Each row is a point on a landscape with many peaks, with its height.
From any point a climber takes the steepest step (rise divided by distance) to one of its 3 nearest points. It stops when none of these is higher. Distance is the straight distance between rows; heights are no part of it.
nupub (h 3.30): [-13 -52 -11  21  30  -4 -10  28   8  60 -31 -44 -58  22  -7 -29   4 -17
 -44   8  26]
sabal (h 2.90): [-72 -35   4  -7  -6   2 -12  61 -42 -40  35  33 -22 -26  26 -11 -24 -35
  17  51   8]
favez (h 4.38): [-34 -27   4   1  31  25  20  14   5  49 -19  -8 -35  30   3   1 -10  31
 -46  23 -16]
Leno (h 4.49): [-33 -39   7  27 -29  27 -32  -2  -9 -29  17  45  15 -48 -10  -6  -2 -30
  32  65 -53]
dugus (h 5.94): [-15  11  -4  -8 -24  45 -24 -34   0 -12 -13  62  -1 -15 -18  10  36  -8
  36  -1 -17]
Nilap (h 1.14): [ 49  22   7  22   1  17  39 -10  15 -38  28 -76 -28 -12 -26  27  12 -23
   6  -7 -21]
Bebap (h 5.30): [ 27 -30 -17 -24   2   1  18 -14 -17  29 -31  11  63 -11  35 -20 -31   8
 -18 -51 -19]
vod (h 2.12): [ -9 -21 -33  40  23 -19   0  16   2  44 -26  -9 -58  25 -29 -24  52 -27
 -23 -18  44]
Lig (h 5.72): [ 15 -11   8  -2 -25  11  52   5  20   2 -31 -20  36 -24  15 -45 -46  11
 -12 -59 -31]
nide (h 5.05): [-27  28  16 -31   7  -2  21  55 -20  12  50  42 -28  10  -3  25 -31  29
   8  14  58]
mome (h 2.39): [-40   1  12 -56   9  37 -14 -19  40 -42 -41   8 -12  -1 -35  37 -19  -1
   8  -6  -9]
Gufu (h 4.63): [-10  24  10 -13  31 -19  41  40  -4  32  38  19 -29  56   7   1  -6  35
  -3  33  15]
sefi (h 4.30): [ 16 -13   1   4  -8 -54  11  14  31  29 -69 -21  65  -7 -16 -22 -19  28
  11 -22   0]
faz (h 1.77): [-34  -1  24 -55  14  46 -30 -30  29 -35 -20 -20  -8  -6  -9  38 -59  18
 -36  15 -35]
Nama (h 4.52): [ 12  49   9 -18 -21  37  26  -4  24 -17  -8  46  24  10   1 -11   5   7
   0 -58 -38]
vumo (h 3.61): [-70  -3  19  29  -2  17  13  51 -51 -43  46  27 -24 -48  16  29 -52  12
  -9  15  22]
nevom (h 1.69): [ 45  20 -14 -11  22 -17   5  -9  26 -58 -12 -53  -6  20 -31  50  23 -45
   8  -2 -24]
fem (h 5.01): [-20  51  16  -7  35  -4  38   7  -5  37  30  48 -25  47 -13   7 -10  44
  -3  35  19]
vuton (h 4.70): [  1 -27 -22  -8  -1 -55  12  14 -10  26 -42  18  85  12  -7  -4  -3   8
 -10 -42   8]
Pigeg (h 2.24): [ 16 -30 -38  25  20 -34 -43 -10 -51  24   2 -16  -3  10   2 -14  50 -11
 -34  -2  34]
Ked (h 4.04): [ 28 -17   2   2 -17 -17  22   1  20  17 -31 -40  30 -36  14 -24 -40   4
  10 -29   4]
tado (h 4.67): [-19  -2  11   9  20  26  36  16   9  59  19   3 -49  48  19 -11 -12  29
 -47  32  -1]
vuraf (h 3.27): [  7 -39 -22  28  33  -4 -27 -16 -37  47  11 -25 -38  15  18  -7  32 -10
 -30  15  18]
Bufa (h 5.53): [-30  42  25  -2  22 -15  14  10 -29  28  34  57 -31  20 -34  32 -29  47
  21  13  44]
Bami (h 4.77): [ 37 -38 -14  -7   3  -7 -39 -16 -60  29  27 -13  -1  11  50  -5  15  -4
 -45   0  -4]
tili (h 3.12): [ -9  30   7 -34  -6  34  11 -23  39 -33 -43  43   5   4 -54  14   9 -11
   0 -31 -19]
Gepa (h 7.02): [ 12   8 -12   3 -29   4 -42  20   8 -12  47  50 -19   7  25 -21  23 -18
  56  13  19]
mur (h 3.56): [ 36   6  17  -6 -31  33  69  12  37  -4 -18 -13   7  10  -5 -20 -15   5
  -5 -42 -49]
boram (h 2.91): [-36 -10  14  16 -14  50 -27 -74 -13 -12   2  31   7 -41  -3  17  -7  11
  12  41 -63]
tum (h 4.11): [ 45 -35 -15  23   6  -3 -32  -1  -5  25  46  -4 -23  21  42 -18 -12  -2
 -35  36  -3]
Lafo (h 5.45): [ 31 -18  -9   6 -15   2  -8 -21 -42  25  13  18  34 -10  52 -15 -10  18
 -23 -31 -11]
neba (h 0.50): [-23  44 -21   0 -20   5   5  -2   0   4   1 -95  60 -13  35  12  37 -16
  17  -8  41]
faf (h 2.40): [-37 -20  27 -26 -17  44 -28 -52   0 -13 -26  28  15 -39 -21  23  -4   8
  20  17 -33]
tama (h 2.72): [ 15  28 -10  -1   7  -9   8  35   9  -6  55  26 -37  67  27 -20  -2  -7
  -8  32  22]
Lebo (h 2.75): [ -7 -32 -31  29  21 -21 -34  -9 -29  44 -12 -40 -36  18  -1 -22  34 -20
 -43  11  34]
Pifa (h 6.35): [ 13  53  -6   7 -31  26   5 -34 -12  -1  -6  71  18  13  12 -16  25  20
  22 -35 -20]
tudi (h 2.11): [-31   1  26 -35   2  56 -16 -34  21 -20 -27  26   3 -17 -22  22 -21   5
   2  13 -32]
Maku (h 0.77): [ 39  21  25  16  -3  26  36 -16  -1 -11  36 -89  16 -41  14  16  11  -9
  -7   0 -19]
Goben (h 2.44): [ -1  10  -4  41  -6 -68   1 -12  29  11 -46 -53  50 -12 -15  -5 -14  35
  14 -19  32]
fezuz (h 4.40): [ 60  -9 -20  16  -9 -15 -19 -21 -28  15  39  12  -9  16  51 -19   5  -1
 -19  25 -20]
ser (h 5.24): [ 40 -20 -13  25 -10   0 -24 -18 -50  27  27  20  13   9  64  -6  14  13
 -22 -22  -3]
Goru (h 0.63): [  4  37   8  10  -3  31  20 -23   0   4  25 -96  51 -35  17  19  23 -14
  13   1   8]
zal (h 2.13): [ 41  11  12   7  -9   4  40   3  52 -18   0 -47   6  -4 -22 -22 -13   1
  -8  -9 -40]
relo (h 5.12): [ 11 -32 -27   1  20 -14 -26 -26 -57  39  -9   2  51  -8  34 -10   4   3
 -35 -41  -7]
ditu (h 4.22): [ -7  10 -15 -11 -10 -34  -5  43   0 -14  43  40 -23  27  27   4   9 -22
  40  36  42]
kiku (h 1.40): [ -2  31  -3  30  -6 -67   1 -11  26   5 -17 -62  35 -10 -10  10  -5  20
  21  -4  41]
padi (h 4.18): [-45  -3   3 -30  -1 -14 -22  56  -3 -20  28  46 -46   2  20   4  -7 -36
  41  32  49]
viv (h 5.32): [-35  44  32 -19  24 -17  29  33 -21  26  40  43 -41  37 -30  18 -33  47
  16  15  45]
Nili (h 1.89): [ 17  -3 -29  27  18 -30 -16  -1 -25  27  -4  -6 -24  23 -31 -12  75 -18
 -29 -24  43]
Paga (h 3.58): [ -3  46   8 -39 -22  24  38  -6  35 -36 -25  29  -1  11 -12  -9  13 -11
   8 -32 -15]
kufu (h 0.46): [ -5  38  11  19 -11  -9  -5 -19   2   2  -9 -93  44 -38   8  -3  15   8
  12   3  45]
sab (h 0.38): [  26   13   14   22  -25    1   14   -3   12    1    3 -104   26  -53
    2   -9  -15    8   -1   -4    5]
vutog (h 0.37): [ 51  14  26  27 -14  11  18 -11  19  -5  15 -86  11 -52 -12 -17   0   3
   1  10   7]
det (h 6.51): [ -8   4  -8  12 -32  -1 -37  -6   9 -12  24  67  -5  -4  15  -5  31 -27
  54  25  -2]
Tivom (h 6.26): [  7   3  -6   8 -32  11 -35 -25 -13 -15   9  63  21 -13  -9  -6  36 -12
  39   0  -9]
lut (h 6.10): [-44  12  18  -2  24  -6  12  26 -43   7  40  40 -24  -8 -16  26 -30  25
  32  20  46]
kobom (h 0.24): [  3   2 -42  -6  17 -52  -3   9 -28  10 -13  16  64  33   0  22  53   1
 -15 -39  14]
fomon (h 5.11): [ 31 -11  -4 -19  -2  13  23 -11   3  -3 -18   2  37 -18  23 -21 -36   3
 -28 -55 -28]
Duves (h 3.15): [ 26  36  15 -30 -14  21  44   6  56 -28 -33   8 -10  12 -19   5   6   0
  -2 -44 -35]
zodeb (h 6.22): [-22 -15  -2  14 -23  12 -42 -16   4 -20  11  57  -5 -41  -4  -6  20 -28
  65  32 -19]
Kiror (h 5.47): [-38 -47   1  23 -19   0 -34  17 -17 -25  13  47 -10 -33  23 -10  16 -36
  41  54 -37]
zezum (h 1.50): [  9 -22   1 -51  14  11 -45  -4  13 -75 -26 -46 -32   9  -9  44 -23 -31
  -1  11 -22]
gukek (h 3.75): [  1 -47 -20  13  29  -7 -12   0  -9  47  17 -26 -44  32  16 -21 -10  -5
 -52  26  14]
Mem (h 5.08): [ 15 -29 -17 -14  -9 -34  12  20   0  25 -47  -1  71  -1  19 -15 -30  -1
   9 -28   7]
Til (h 4.96): [-39  -1  34  24   1 -15 -12  13 -44 -16  36  30 -29 -34 -26  20 -60  46
  10   4  24]
relu (h 0.87): [ 21 -11 -38   6  26 -48 -11   7 -57  23  -1   9  33  32  -5  14  72 -14
 -21 -36   8]
lev (h 3.72): [ 10  -2 -16   6 -13 -97  10  10  37  26 -43   3  65  22 -24  -4  -1  17
  20 -30   7]
Gamem (h 1.97): [ 30  28   4 -10  16 -18   7   7  34 -59 -31 -42 -21  22 -45  31   6 -27
   4 -15 -18]
Tomi (h 6.11): [ 48   8 -18  25   3   3 -17  21   0  -9  41  14 -47  41  48 -30   9  -2
 -12  31   7]
Nep (h 6.04): [ 51   2 -19   9 -22  30   8 -27 -40  -7  14  31  22   4  52 -14   0  14
  -7 -32 -31]
luve (h 0.91): [ 41  10  26  -7 -11  24  56   4  30   5   1 -58  -4 -37   3 -23 -21  13
  -3 -22 -12]
poz (h 6.23): [-48  21   9 -24   8  -8   0  50 -24 -12  46  35 -28 -11  -5   7 -24  -2
  21  19  35]
dipi (h 2.61): [-31 -40 -16  23  28  -8   2  11  30  38 -39  -6 -42  26 -43 -35  31  -9
 -22  -2  33]
Duron (h 2.74): [-20  12  23 -42  -5  39 -24 -44  32 -26 -46  18  13 -12 -36  39  -5 -21
  -1 -35 -20]
gekuz (h 2.68): [ 31  30  18 -10  -3  -3  46  12  57 -46  -7 -34 -22   5 -34   0   4  -8
   5 -19 -35]
Firob (h 4.79): [-21  22  10   2  31  23  37  12  -3  58  18  26 -38  52  12  -8 -23  56
 -36  41   4]
ker (h 2.35): [ -7 -34 -31  33  26 -27 -21   9 -18  41 -18 -23 -45  15 -21 -11  43 -41
 -32   2  36]
bub (h 2.04): [-44  -5  31 -37   0  44 -18 -60 -15 -37 -14  17   3 -25 -19  25 -45  30
 -14  36 -36]
bogig (h 2.26): [  9  28   9 -31   9  -5   7   1  54 -43 -34 -15  -8  12 -43  20  15 -19
  -9 -12 -11]
Kab (h 3.62): [-27 -28  26  17 -11  33 -21 -26 -13 -27   8  36  11 -43 -10  13  11  -1
  29  50 -54]
Nefup (h 1.93): [ -4 -12  13 -42   6  17 -32   1  46 -55 -28 -37 -26  12 -15  42  -9 -20
  12   1  -2]
vomaz (h 5.87): [-18 -28 -17  14 -13   6 -33  24   5 -42  26  42 -14 -25  10  -6  15 -38
  44  29  -5]
Duz (h 3.60): [  6  -6  -2  14  -9 -52   4   9  20  20 -51 -48  58 -16   2 -27 -27  16
   9 -18  14]

Where does a climber stop that starts at each point below?
vutog: Lig
zezum: Pifa
favez: poz
relu: gukek
faz: Pifa
boram: Gepa
dugus: Gepa
tado: poz
fezuz: Nep
Bami: Nep
Kiror: Gepa

Call two points neighbours if one is among the 3 nearest of the other. Go from one point of each pair to the other, from neighbour to neighbour, staying as high as possible. Name the lowest point that can't be avoided.
Gepa, poz: padi
Pifa, Lig: gukek
Gepa, Pifa: Tivom
Tomi, Lig: fezuz
Nep, Lig: fomon
